Each row is a point on a tangle of strands that fork, close into loops and nearly touch. The rows are in no order.
Two points are linked if the straight distance between their rows is under 107. Some points are linked to none.
J160: [-25 -72  35 -20  -9 -50 -11  22  20  33  43 -75 -52  -4  -2  28 -48  -2
   9 -10   3 -25]
J679: [ -4   0 -32 -10  21 -37  23  26 -64 -28   9   7 -33  13   8 -59 -23   1
 -44  -5  22 -26]
J744: [ 31 -26  39 -23 -37  39  58  39 -10 -29 -29  -5 -66  21 -14  67 -29  54
 -21  24  28   1]
J503: [-55 -17  34  66  39  -2 -39 -14  37  -9  21 -41 -13 -32  35 -14  31 -26
  -2 -49 -67 -24]
J581: [ -4 -11 -17  53  -3  41  -1 -19  -6  28  -3  19   9  11  20   9  41  -4
 -19 -15 -45  31]
J739: [ 44  21 -14  30 -53  82  26 -31  -4  -3 -45  28  37   0  18  76  31   5
  -7  21 -24  54]
J720: [ 26  16  24  14  23  10  33  34 -30 -65 -62  -9 -56 -69   5 -22 -32  17
 -33  -3  48 -11]
J738: [-15 -69  41 -36 -29 -40  -6  16  54  44  39 -63 -43  10 -13  48 -38   6
  35   5  -2  -9]
J376: [ -1  36  39  27  46 -26 -24  18  26 -52 -47 -22 -15 -63  12 -32 -15  28
  16 -39  -1 -43]
J698: [-61 -49  63   5  15 -38 -26  42  48  -5  38 -53 -48  24  16  16 -22  14
  12 -62 -21 -59]
J115: [-23  14  27   3   4  21 -45 -45 104  28   5  11  91 -35 -37  12  33 -25
  75 -18 -36  20]
J335: [ 30  32  -1 -67  -7  -4  19  27  28 -23 -16  62  41  16 -35 -36 -11   2
  42  21  37 -35]
J73: [ 66  45 -38 -28 -16   7   1 -23  13 -26 -27  41  49 -25 -10  -9   6 -16
  15  85  18  25]
J7: [-16 -16   2 -76  -6 -62   5  15  20  10  50  16  24  47 -42 -47 -36 -22
  43  27  22 -40]
J357: [-32 -57  -4   1  -8 -14  -6  12 -34  46  20 -45 -27  40  18  23 -28 -11
 -31 -28  -5   6]
J562: [ 10  21  35  11  12 -19  -7  15  49 -23 -31   0  -6 -46  -1 -23 -12  34
  28 -23  -1 -26]
J792: [-24 -34   9 -21 -38  17  14   8  47  34  29  25   5  81   0  58   6 -11
  19 -33 -29   4]
J364: [-14  14  14  13   3   7 -25 -36  81  22   5  21  64 -31 -17  14  37 -19
  42 -12 -37  15]
J746: [ 19  -7 -32   0   8 -26   1 -10   4  -4  12  11   8 -26   2 -47   6 -21
  -8  51 -12  14]
J400: [ 29  73 -84  43  41  26 -27 -27 -60  33  -6  47  53 -15 -19 -18  62   3
 -20  23  -6  31]
J481: [-19  56   6  34  51 -35 -77 -48  62 -11  23 -27  83 -62 -41 -18  34   4
  31 -21  -6  25]
J318: [-19  20 -50 -38  19 -14 -16  -1  12  50  60  51  48  48 -39 -58  47 -45
  12  31 -29 -14]
J616: [ -5  13 -14  82  19  50 -24 -41 -54  29 -21 -17  10 -53  25 -23  44 -26
 -24 -13  -9  73]
J523: [ 36 -10  34 -22 -30  25  50  39   9 -32 -42   5 -54 -11 -15  31 -28  58
   2  20  28  -4]
J555: [ -5 -14  11  36 -12  13 -12 -35  65  15   7  -5  23 -48   9  11  20 -15
  29  21 -46  38]
J950: [  1 -41  27 -36 -25 -13  -8  -8 100  16  23 -14   1   5 -16  -9 -15  -4
  68  29 -14   7]
J305: [-13  60  -3  33  37   6 -11 -10   7 -10  -3  41  32 -12   8   8  43   3
 -14 -71 -33 -33]
J882: [ 16   4  28  -6  -9  -1  20  30  33 -27 -36  12 -24 -31  -7  -5 -22  36
  17  -5   7 -22]
J733: [ 29 -39   8 -43 -32 -19 -10  -7  81   8  22 -13   8  -5  -9 -23 -15 -14
  57  88   4  19]
J725: [ 27 -43  21 -38 -26  14  47  17 -53  -2 -15 -47 -86  -2 -12  32 -48  10
 -38  44  64  41]
J718: [-56 -37  47  57  28   7 -27   5  39 -12  10 -47 -38 -11  33   8   9 -15
 -11 -48 -49 -24]
J702: [ 34  59 -17  26 -30  65  13 -39   0 -13 -41  35  60  -2   2  85  36  16
  -4 -12 -15  40]
J700: [ 17 -37  19  18 -15  46  30 -10 -10  -1 -30 -42 -73 -30  21   5 -25 -26
 -42  32  33  84]
J727: [-23  31   8  28   7  11 -11 -25  45  16   8  35  48  -9  -1  26  48 -12
  19 -53 -53  -6]
J974: [ -11   11   33   42   25  -24  -62  -42   66  -19  -16  -63   37 -111
   -7  -24  -11   15   39    1  -10   28]
J454: [-27 -48  25  23 -21  11  -2  -2  57  29  27 -12 -15  33  12  43   6  -8
   1 -31 -48   7]
J6: [-31 -39 -16  10   6 -17  -2  13 -36  26  23  -7 -23  49  19  -2  -6  -2
 -33 -34 -15  -7]
J345: [ -7  36   7  48  37 -31 -66 -46  52 -35  -4 -56  62 -95 -22 -18   6  22
  23 -10   7  39]
J347: [-20 -17 -48 -14  17 -46 -25  -3   0  56  65  13  19  49  -8 -53  25 -28
  -2  14 -35   0]
J129: [-21  59  34  41  76 -31 -39  -1  10 -63 -40 -33  12 -52  19 -15   8  22
  12 -65  -5 -54]
J624: [  5  29  22  24  56 -18   0  21 -27 -66 -52 -16 -37 -81  20 -49 -20   6
 -17 -16  39 -31]
J646: [-29 -18  12 -40 -28  -8  27  21   7  17  30  30   4  83  -8  39 -20   8
   3 -43  -3 -33]
J519: [  5   6  16 -69 -27 -33  45  42  -8 -19   9  24 -19  39 -29 -19 -52  39
  39   0  42 -46]
J749: [-23  57  -3  29  44  -2  -8  17 -30 -40 -20  49  -2   6  23   5  38  15
 -31 -81 -19 -66]
J969: [-48 -67  38 -16   6 -49 -27  15 -15  42  33 -95 -60 -13  16  20 -53 -21
  -8 -28  10 -31]
J852: [-27  17  -9  54  59  17 -17 -12 -61  -9 -20 -20 -35 -37  41 -71  35 -36
 -48 -22   9  18]
J790: [-10  -7  -6 -24  -3 -31  31  33 -68 -23  19   6 -36  45  -1  -5 -49  23
 -31 -17  29 -48]
J962: [  -6   -1   49   40   -5   -3  -40  -35   89   -1  -31  -55   15 -105
   -6    1  -12   27   52    0  -20   35]
J970: [  0  17 -37  71  10  48  -5 -18 -41  38 -24  37  31   8  18   7  59  18
 -21 -21 -27  33]
J838: [-39 -17  13  -8  -2 -33   7  27  12   4  37   6  -8  48   4  -3 -19   4
  -2 -51 -15 -45]
J288: [ 33 -34  34 -29 -12  10  56  21 -31 -28 -33 -39 -89 -37 -16   2 -39  19
 -33  51  64  36]
J201: [ 13 -28 -53 -54 -45 -15 -26 -14 -30  71  46   8  43 101  14  16   0 -28
  16  47   2   1]
J351: [-18  11 -18  80  42  39 -25 -25 -67  18 -20  -2 -17 -27  31 -55  55 -20
 -31 -20   8  38]
J537: [-10 -33 -51 -21 -20 -25 -23  -9 -21  71  44  12  32  84   1  -9  21 -11
   5  20 -21  11]
J175: [  6  32 -32  -4  29 -26  16  29 -57 -40  -7  39 -17 -18   6 -54   0   5
 -43  -8  14 -37]
J404: [  4 -14  29  38 -26  25 -12 -36  87   1 -16 -32  21 -76  -5  31   1   9
  47  19 -26  45]
J216: [ 38  83 -47  15   5  35   6 -37 -23 -14 -23  52  73   2 -12  42  42   7
 -15  -9   2  36]
J272: [ 20  19  -5 -22 -29  27  51  18  -4 -27 -28  59   0  34  -3  31   1  22
  -4  -5   8 -12]
J417: [-16  54 -31  15  57 -16  -8  20 -65 -44 -10  40 -12  -3  22 -41  30  10
 -46 -49   1 -63]
J972: [ 29  77 -64  11  22  22  -7 -22 -32  25  -1  69  57  10 -14  -5  59  -5
 -13  13 -14  14]
J22: [ 19  31 -37  52  -8  68  25 -13 -62  10 -61  51  17  15  20  37  44  26
 -43 -18 -12  36]
J696: [-58 -34  34  -8  -1 -45  -8  33   8   6  44 -25 -28  47   3  14 -35   7
  -1 -64  -8 -70]
J677: [  6  10 -42 -69 -10  -4 -17  -6  17  17  43  48  58  53 -42 -53  32 -63
  22  76   0 -18]
J941: [ 15   7 -13  18 -16  27  36   3  -2 -11 -18  35   1   9  13  25  10   8
 -17  -4 -17   6]
J90: [ 38  37 -18 -54   3 -19   4   7  29 -22 -23  42  43 -20 -27 -39 -10  -7
  34  62  24 -10]
J179: [-32  -9   3  34  49 -11  -9   2 -35 -32  -7 -34 -48 -30  37 -65   5 -37
 -39 -12  -1 -14]
J539: [ 31 -13 -25  29 -52  91  17 -18 -13  22 -28  32  13  55  27  58  40  12
 -14  21 -32  48]
J289: [-60 -68  64  25  21  -7 -21  30  38   2  20 -69 -59  11  28  38 -18  -5
 -18 -52 -32 -28]
J163: [ 73  10 -35 -10 -49  37   5 -36   3 -18 -14  23  24 -17  14   9  11 -26
   7  96   5  41]
J365: [ 32   9 -21 -40 -43  10  56  26 -35 -28  -4  43  -9  49  -4  15 -22  20
  -9  25  25 -16]
J884: [ 36 -25 -43 -57 -61   0   8   0 -52  31  29   0  14  87  12  34 -28 -11
   5  49  20   2]
J529: [ 27   2  13   5   5  18  47  21 -41 -44 -44  -6 -64 -51   8 -24 -28   2
 -45  14  51  22]
J66: [  1  34 -45  65  27  33 -40 -59 -44  17  -8 -30  51 -68  -3 -17  50 -17
 -18   7  -8  83]
J309: [-38 -52  29 -21  -7 -22  -4  25 -68  59  13 -72 -62   5  26  35 -50 -16
 -35 -29  28 -11]
J260: [ 25  61 -66  56  33  27 -36 -52 -55  12  -7  -3  66 -51 -20  -6  55  -4
 -15  28  -5  76]
J958: [-24 -23  -5   9  41 -42 -11  14 -38 -28  20 -29 -47 -11  24 -72 -19 -21
 -36  -6  15 -24]
J231: [ 24 -35  26 -50 -41  21  53  23 -64   2 -16 -32 -71  34 -10  73 -50  29
 -38  29  53  13]
J264: [ 20  11  15 -94 -19  -1  37  40  12 -24  -8  54  20  45 -42 -28 -30  12
  59   8  39 -44]
J578: [ 37 -15 -36 -53 -50  -4  33   6 -66   6  10   5 -16  62   0  28 -42   4
 -10  47  36   1]
J238: [  0   0  25 -48 -20 -44  47  36 -33 -19  19  11 -27  46 -23   8 -61  40
   5 -13  48 -60]
J762: [  9  -6 -15 -88 -22 -22   7   7   7   2  43  34  44  67 -45 -33 -19 -42
  39  63  24 -25]
J819: [  0 -58  32 -54 -38 -22  -6   1  72  31  35 -34 -17  33 -17  37 -23  -2
  56  15  -3  -2]

How many points has the smallest loop of links through each point below? Write none if it is on no loop.
J288 | 11
J739 | none
J762 | none

A tip is a point with one link. Name the tips that can be reached along the links from each point below, in the order of the rows.
J272 | J7, J22
J702 | J115, J481, J539, J163
J376 | J129
J738 | J503, J733, J454

A fork is a point with three links, a tip a point with one. Leave the first point through the second and follow the links. Name the first fork or tip that comes.
J66, J260 | J539
J519, J264 | J163
J962, J404 | J364
J529, J288 | J376
J941, J581 | J22

Name the points in between on the shortest way along the links from the first point to the second, in order.
J289, J309 | J698 J696 J838 J6 J357
J163, J790 | J73 J90 J335 J264 J519 J238
J616, J179 | J351 J852
J962, J364 | J404 J555
J819, J357 | J738 J160 J969 J309
